Points, in no order, along strands that fork and pass close to each other.
(in the rows, 128 means zero)
Two points are linked if the straight distance between their rows is under 58.7. Some points are linked to none.
nupa: [170 145 133 128 111 109 103  92 135 145 128 173]
sode: [142 107 124 120 153 116 147 165 131 135 138  88]
gogos: [104 101 116  87 209 103 123 161  59 139 136  89]
vinil: [142 120 132 128  77 130 110  67 164 124 122 207]
kula: [ 93  94 124 133  75 147  98 102 189 105 154 153]
Rirez: [157 170 132 190 105 131 170 116 114 128 102 161]
Fol: [110 113 127 129  79 142  81  93 181 112 149 160]
fiko: [156 152 108 123 166  85 109 125  81 146 149 125]
Rizek: [137 194 128 185 132 142 160 150  92 117 105 132]
faseb: [150 153 105 152 171 103 150 162  71 129 139 119]
lagid: [143 105 125 156  75 124 180  82 158 128 116 181]
teto: [135 176 140 131 148 134 116 125  94 129 118  97]
nus: [150 137 114 151 170 113 161 176  92 129 136 104]
Bovi: [112 140 147 107 120 152 100 121 145 126 112  90]
zipe: [110 156 125 119 195 129 131 160  46 123 120  96]
remaz: [ 97 139 110 120 211 117 132 169  25 119 121 102]
pugul: [124 172 131 126 172 128 121 140  71 129 122  94]
vam: [165 121 131 167  86 119 180  91 142 133 104 194]
Luk: [105 161 154 137 161 167 163 181  94 119  90  91]
rof: [124  92 121 127  74 131 125  66 178 115 135 226]
det: [114 102 150 109 134 155 145 162 150 130 111  82]
piz: [105 128 138  73 169 131  87 143 112 137 133  82]
tidin: [106 141 148  84 145 151  90 129 129 131 119  83]
Fedon: [103 121 160  79 176 152 136 177  97 138 110  85]
Gumur: [165 128 131 128  96 112 109  85 149 138 121 189]
punen: [106 140 162 110 164 160 150 170 102 130  97  82]
puz: [104 124 137 135  80 151 123  95 167 116 116 116]
nevi: [147  86 120 144 100 116 155 137 170 128 140 119]
paf: [104 115 131 154  75 149 165  91 163 119 108 119]
bub: [ 97  77 141  91 126 153 100 164 191 117 145 101]
Fip: [132 190 121 174 153 141 155 169  78 112 110 120]
nemik: [ 90 107 157  55 190 139 118 167  82 145 121  90]
fur: [151  92 120 128 129 113 144 159 157 133 145  96]
Mugar: [ 91 105 145  51 184 135  93 159 107 141 133  87]
fani: [149 182 130 189 117 136 162 132 102 122 103 148]
pum: [166 161 130 127 124 108 102  98 120 147 131 150]
Moga: [ 87  77 126 128  78 155 140 120 194 109 131 113]
kiba: [155 147  95 142 183  80 138 146  60 143 150 133]
Livir: [152 148 107 100 151  82  69 105 110 150 162 151]
subil: [144 130 119 111 119 110  56 110 159 135 161 167]
refa: [ 99  73 136 114 100 151 125 148 192 113 132 100]
nisir: [ 90  80 119 133  69 145 126 104 196 103 147 138]
Sokel: [113 185 131 153 168 156 151 181  71 111 100 103]
feg: [118  83 114 133  68 127 145  76 184 114 141 206]
Muted: [130  92 116 146  67 122 164  88 176 119 130 174]
pab: [137 118 118 124 178 113 155 179  95 134 136  86]
Feli: [124 119 126 123  94 130  60 102 175 120 159 172]
Zak: [153 154 135 177  91 131 169  95 122 131 100 175]
rila: [175 108 108 128 129  88 124 136 143 149 157 145]
keda: [153 143 116 102 133  95  61 105 136 145 160 164]
vud: [136  90 124 157  91 126 177 130 166 124 126 114]
lazab: [147 172 136 132 130 124 106 107 108 135 124 119]
Vofim: [108  95 120 159  74 140 181 104 169 118 113 120]
totat: [145 149 107 103 166  87  87 114  88 149 156 127]
vami: [114 130 142 127 100 150 116 110 157 123 117 102]

Name the points in between on the shortest way along the links from the first point to the second, in order.
kula / totat => Fol > Feli > subil > keda > Livir
punen / tidin => Fedon > nemik > Mugar > piz
nus / fiko => faseb > kiba
Rirez / Muted => Zak > vam > lagid
rof / lazab => vinil > Gumur > nupa > pum
puz / nevi => paf > Vofim > vud
